Points on a hilly landscape, in no order, each with its height.
From any point a ball rolls to the lowest of the 2 points nearest to it. It stops when none of these is lower. Distance is the straight distance between rows; heights are no part of it.
Vofeb h=17.7: [163  92  97  92 105  82 152 155 165 140 138 153 156 212 138 109 110  92
 151 174 116]
lino h=72.1: [111 153 170 142 130 123 154 139 123 182 134 114  91 114 119 121 101 198
 164  91 148]
risu h=25.9: [102 181 118 135 141  89 106 123 132 148 165 145 149  81 109 117 121 182
 130  72 126]
Zonu h=20.0: [110 194 107 136 126 101 139 169 158 114 120 176  78 115 104 105 180  99
 112 113 149]
tuf h=44.4: [110  93  92 177 192 121  83 128 124 106 120 100  96  93 152 144 139 190
 152  97 163]
rumir h=30.9: [ 51  98 149  83 161  98 146 194 138 138 140 160  95 148 140 111 119 155
 177  90 154]
fumo h=36.6: [143 157 111  81 127 156  92 127 157 103 115 177 155  73  93 159 151  97
  96 104 113]
Sivu h=70.5: [105 123 159 138 139 116 164 101 109 177 113 123  77 149 136 112  95 200
 142 159 125]
ginaz h=25.4: [138 170 111 141 114 112 142 157 120  91 150 158 177 150 125 111 160  46
  97 146 142]
Tov h=18.2: [111 175 124 138 147 129 125 124 126 160 159 111 154  62  86  95  93 142
 103  92 150]
pufu h=46.9: [105  59  97 145 143  80  99 103 103  74 113 119 167 141 173 132 154 126
 107 154  98]
mareg h=37.6: [155 143  98 149 112 145 111  85 112  88 122 157 101 130 137 175 148 145
 127 152  84]
Gif h=47.0: [135 138  64 170 162 109  97  96 157  84 123 159 110 104 127 167 138 183
 123 184 138]
gabed h=12.1: [143 163 134 190 134 151 131 124 128 171 160  98 133  92 112 102  75 149
 130  78 175]
tus h=30.0: [138 202 111 111 110 114 131 141 172 118 116 176 129  75  90 136 158 106
  89 120 135]
Gemat h=69.5: [140 132 123 123 120 146 122  80 105 126 109 103 160  89 109 164 117 133
  72 174 104]
Sogad h=49.7: [114 148  99 124  91 138 130 119  88 110 148 164 108 138 135 115 160  94
 144  71  65]
vigut h=0.2: [ 82 150  98 155 148  79 154 173 119 103 126 161  64 104 137  78 174 115
 132  86 140]
Vire h=34.1: [150 129 176 107 126 202 148 158 158 169 112 110  74 115 112 149 119 118
 140 110 170]
Moliz h=48.3: [178 161 142 119 105 156  91 128 162  81 109 156  93  95 123 201 162 167
 158  88 105]
Mul h=32.5: [143 117 115 108 140  80 128 175 148  89 140 129 214 167 141  88 143  47
 115 161 154]
bos h=68.0: [135  70 136  99 132 125 154 127  84 166 115  55 118 168 131  78  94 106
 137 166 125]
Taror h=52.8: [ 93 156 103 104 117 128 138  98  83 143 146 187 111 123 119 121 121 144
 126 111  68]
Pigel h=22.9: [100 146 151  88  84 109 160 109 124 157 134 113 137 135 111 123 148 119
 121 148  84]
Vifu h=19.5: [ 77 139 159  68 169 114  92 144 126 134 106  82 142  74  92 130 172 150
 103 113 127]
bem h=44.7: [106 112 120 147 153 132 139 106  92 156 148 122 141 133 127  80  75 133
 118 132 137]
Kozi h=26.9: [ 91 129 164  40 139 156 115 146 140 155 125 112 149  77  91 159 136 137
 123  99 130]
Rige h=40.5: [101 166  87 135 128  86  86 148 142  77 154 162 152 100 126 111 180 103
 127  54 101]
gilug h=37.4: [129 129 127 177 161  97 128 111 144 106 100 141 107 142 139 139 120 188
 104 196 149]
gafo h=53.6: [142  61 106 128 137 131  87 102 127  65 110 152 143 170 169 155 139 126
 135 151  80]
miz h=42.9: [102  88  80 176 137 105 102 101  99  91 139 121 122 116 169 145 154 165
 152  91  88]
viba h=16.2: [185 182 145 222 101 123 141 132 160 120 130 129 120 127 135 154 115 161
 137 126 167]
zav h=59.2: [122 139 124 203 117  96 194 147 115 141 137 147  81 163 156  72 107 129
 144 125 160]
meda h=75.9: [140 151 144 126 103 143 189 162 171 175 156 130 125 150 111  97  93  72
 122 166 186]
Gubo h=34.7: [135 127 180 118 106 116 157 164 186 183 161  51 102 151 132 102 119 117
 168 105 175]
lir h=61.4: [120  87 145  38 136 171  99 116 141 141 111 132 172 130 106 142 120  92
 101 160 103]
nem h=50.7: [119 122  87 142 159 136  75 122 113 102 138 142 108 103 138 157 141 166
 160  67 130]
gusem h=72.3: [106 130 159  68 158 125 123 138 193 135  84 149 131  95  99 163 146 161
  88 170 138]
bir h=37.8: [137 122 125  98 148 189  73 111  92 130 121  97 117  62 104 165 131 137
 122  82 127]
vipod h=30.7: [105 105  82 177 108  74 127 105 108  77 129 180 125 150 178 131 157 144
 139 122  72]
ner h=73.7: [112 149 192 102 134 126 118 164 159 160 110  98 115  92 109 165 133 198
 163  79 163]
luza h=37.0: [101 133 140  96 147 154 126 164 129 149 136 173  95 132 117 131 119 143
 159  87 139]
fupok h=40.8: [133 160  76  94 135 151 109  93 114 134 132 183 117  64  92 150 110 133
 102 122 123]
siv h=46.4: [107 156 101 113 103 125 108 135 115  94 170 154 182 126 120  99 150  51
 121  71  77]
diror h=47.6: [ 68 107 104 154 158  87 144 123  83 118 159  97 149 104 137  58 108 120
 108 117 129]
rut h=32.8: [112  82 139 113 151 165  88  99  79 137 133  81 142 116 130 121 115 129
 128  94 109]
gorad h=31.5: [ 81 157 135  97 152  93  83 148 138 114 146 144 165  99 113 123 159 149
 135  64 108]
duvi h=74.9: [104 184 134 123 126 121 174 159 165 161 148 161 124 115  93  94 107 108
 104 144 163]
rasuf h=57.6: [159  84 110 115 102 176 108  95  99 101 127 167 127 178 156 144 114  99
 148 126  72]
Dube h=63.0: [163  85 143 144 132 140 146 147 127 112  80 104  85 190 153 120 140  98
 129 187 159]
misu h=39.2: [137  94 118 140 121  49 118 143 116  77 123 110 202 169 167 106 165  90
 123 152 119]
vus h=3.7: [102  89 130 114 100  76 182 140 140 149 132 150  78 192 166  90 128 147
 181 130 106]
gasi h=17.2: [ 79 132 139  64 125 115 129 149 150 136 151 124 141 144 117 102 150  87
 131 126 110]
pok h=67.9: [170 112 122 162 136 174 108  78 128 125 133  93 171  97 122 175  78 151
 104 169 139]
dut h=65.6: [120  99 146 100 146 126 120 136 157 111  80 133 108 171 137 138 161 114
 111 196 133]
ladi h=68.1: [124 140 118 106 130 136 131 126 141 119 107 173 133 135 111 139 144  95
  82 179 120]
kuf h=39.9: [129 126 138 108 146 162 114  97 116 162 141 151 150  92 110 152  66 184
 124 109 119]
Tof h=20.3: [196 158 160 161 107 143 177 131 134 124 102 123 135 143 139 166 131 120
 103 206 173]
numu h=37.2: [128 130 175 142 119 138 128 161 138 147 146  53 126 140 130  84 131 105
 167  61 149]
bemim h=67.0: [128  62 157  78 147 102 126 147 144 173 121  35 126 163 123  95 119 130
 149 153 139]
zeduk h=69.9: [151 141 155 107 119 149 147 146 193 129  98 138 143 117 104 159 138 102
  93 163 153]
velip h=21.1: [ 96  66 130  77 176 119 100 138 128 134 135 146 177 147 131  87  84 123
 140 122 126]
poval h=4.5: [164 109 134 137 133 146 126 134  96 123 127  95 173 150 129 112 121  59
  98 171 166]
sesar h=75.6: [123 156 144 123 173 113  79 148 138 129 110 130  99  77 113 157 133 201
 151  84 180]
susi h=69.0: [123  85 146  99 118 118 160  99  96 171 107 106  92 180 141 107 106 155
 144 179  99]
rudef h=53.5: [171 175 138 152  85 153 126 115 148 130 135 159 119 109 121 164 116 156
 146  80 106]
rap h=6.3: [171 170  95 196 103 118 132 116 116  99 162 153 174 145 158 161 148 106
 116 148 142]
gugub h=41.9: [145 144 136  91 116 188 114 146 143 120 114 198  72 128 122 184 132 146
 166  94 114]
zet h=12.2: [131 100 121  82  88 112 152 121 142 151 148 158 122 196 141 116 117 110
 166 140  86]
vul h=28.2: [141 163 139 113  64 133 150  98 121 127 111 145 115 126 119 168 163 123
 113 149  72]
retu h=27.1: [169 153 172 144  66 120 204 116 160 164 107 100 138 141 125 159 122 142
 122 182 147]
Kezuz h=62.9: [154  83 140  62 126 122 115 134 146 138 103  76 180 157 114 134 138  82
 105 198 126]
nurok h=36.7: [137  98  80 212 161 156  85 108 128 101 132  64 133 108 148 155 134 154
 151 122 149]
reb h=66.4: [182 110 160 153 125 168 111 117 154 138 119 114 155 143 132 142  76 134
 132 138 154]
Zival h=28.0: [134  40 142  84 153 148  89 130 104 133 115 103 146 161 152 116  97 133
 170  97 111]
tikun h=64.8: [165 107 150 151 108 140 124 127 124 123 106 100 116 176 152 129 131 121
 146 136 123]
tif h=42.6: [126 117 131 125 118 161 139  94  90 175 161 149 143 138 128 110  48 152
 149 104 110]
Zolin h=6.9: [ 63 143 140  75 170 120 120 150 123 123 124  87 141  97  94  85 158  82
  92 133 129]
Giz h=31.0: [113 121 180  62 133 165 145 160 182 174 138 102 120 104  98 142 114 118
 126 115 170]
Lofa h=59.7: [151  96 126  76 131 209  88 117 124 112 118 172 140 141 126 155 116  84
 126 120  98]
zuse h=31.7: [147 140 175 137  84  96 173 143 182 174 130  84  99 170 135 126 138 140
 150 156 157]
temoz h=12.0: [184 134 138 174 129 180 138 122  93 125 112  84 127 124 135 151 128  87
  90 178 178]
povol h=72.7: [127 157 132 126 112 162 133 125  89 134 116  95 106  91  98 124 158  87
  94 122 121]
Lik h=27.5: [156 172 129 199 124 101 134 106 130 111 114 103 110 114 133 161 148 172
 108 170 145]
sise h=73.8: [122 199 110 134 114 134 172 133 108 151 132 130 107  74  78  97 127  94
  80 141 153]
vuve h=12.7: [133  61 115  99 165 141 105 138 122 117 125 118 179 151 124  84  94  62
 111 155 150]
voko h=47.5: [127 125  96 125 136 143  94 126 119  69 102 179  75 137 146 169 177 130
 140 109  84]
pemu h=55.9: [181 144 137 171  80 178 152 106 121 141 145 158 104 159 143 142  81 135
 161 110 112]
medom h=16.1: [ 93 102 111 138 117  83 159 140 125 107 126 213  92 172 178 103 135 145
 157 116  92]
kiner h=20.5: [ 52 119 123 127 170  79 149 189 119 112 149 157 106 103 147  67 129 135
 154  70 141]
zomi h=57.4: [142 138 106 193 116 157 163 122 110 143 160 177  93 153 145  96  73 127
 148 100 146]
miv h=37.7: [145 115 159  80 146 217 125 127 111 150  91 111  91  82  99 174 108 141
 118 115 139]
razu h=71.2: [122 126 136 139 134 132 113  98  84 120  97  71 106 114 122 138 160 139
  93 157 109]
Kib h=17.8: [139 171 114 170  85  88 140 134 123 106 160 161 171 162 142 114 145  95
 130 116 111]
gati h=65.7: [139 107 190  98 116 111 132 126 170 174 107  40 156 127 116 130 130 146
 125 151 143]
suti h=64.3: [163 115 170  98  87 114 148 117 127 144  96  47 178 134 122 157 147 111
 100 192 122]
viko h=35.0: [138 164  83 138 141 142 113  92 140 153 167 197 146  82 109 146  69 177
 130 105 131]
Zefaz h=56.4: [140  86  69 167 156 154  83 137 127  56 123 146  80 109 167 156 171 122
 155  82 123]
kaso h=55.5: [122 164  90 148  96 116 149  83  91 132 156 189 153 133 122 131 109 129
 106 156  83]
valib h=54.3: [ 85 139 139 140 126  66 106 108 102 112 131  74 158 118 131 106 170 148
 113 104  88]
bidi h=4.2: [159 135 137 211 147 143 115 148 154 131 141 117 118 136 141 112  94 145
 141  88 187]
geso h=61.0: [140  87 136 166 128  92 180 155 119 136 105 109  95 182 160  76 115 118
 146 166 163]
lono h=24.4: [160 144  65 217 122 140 106 106 131  80 150 111 143 126 151 175 154 144
 150 136 130]
Migas h=50.8: [ 79 115 148 131 136  66 149 136 108 132 132  73 135 140 141  66 137 134
 133 128 119]
mida h=58.1: [108 126  73 152 125 103 138  85  63 109 148 138 165 133 141 128 137 107
  92 167 103]

For each start below, name the point where the ball stops.
gafo: rap
Zefaz: Zolin
mida: rap
kaso: bidi
geso: vigut
ner: rap
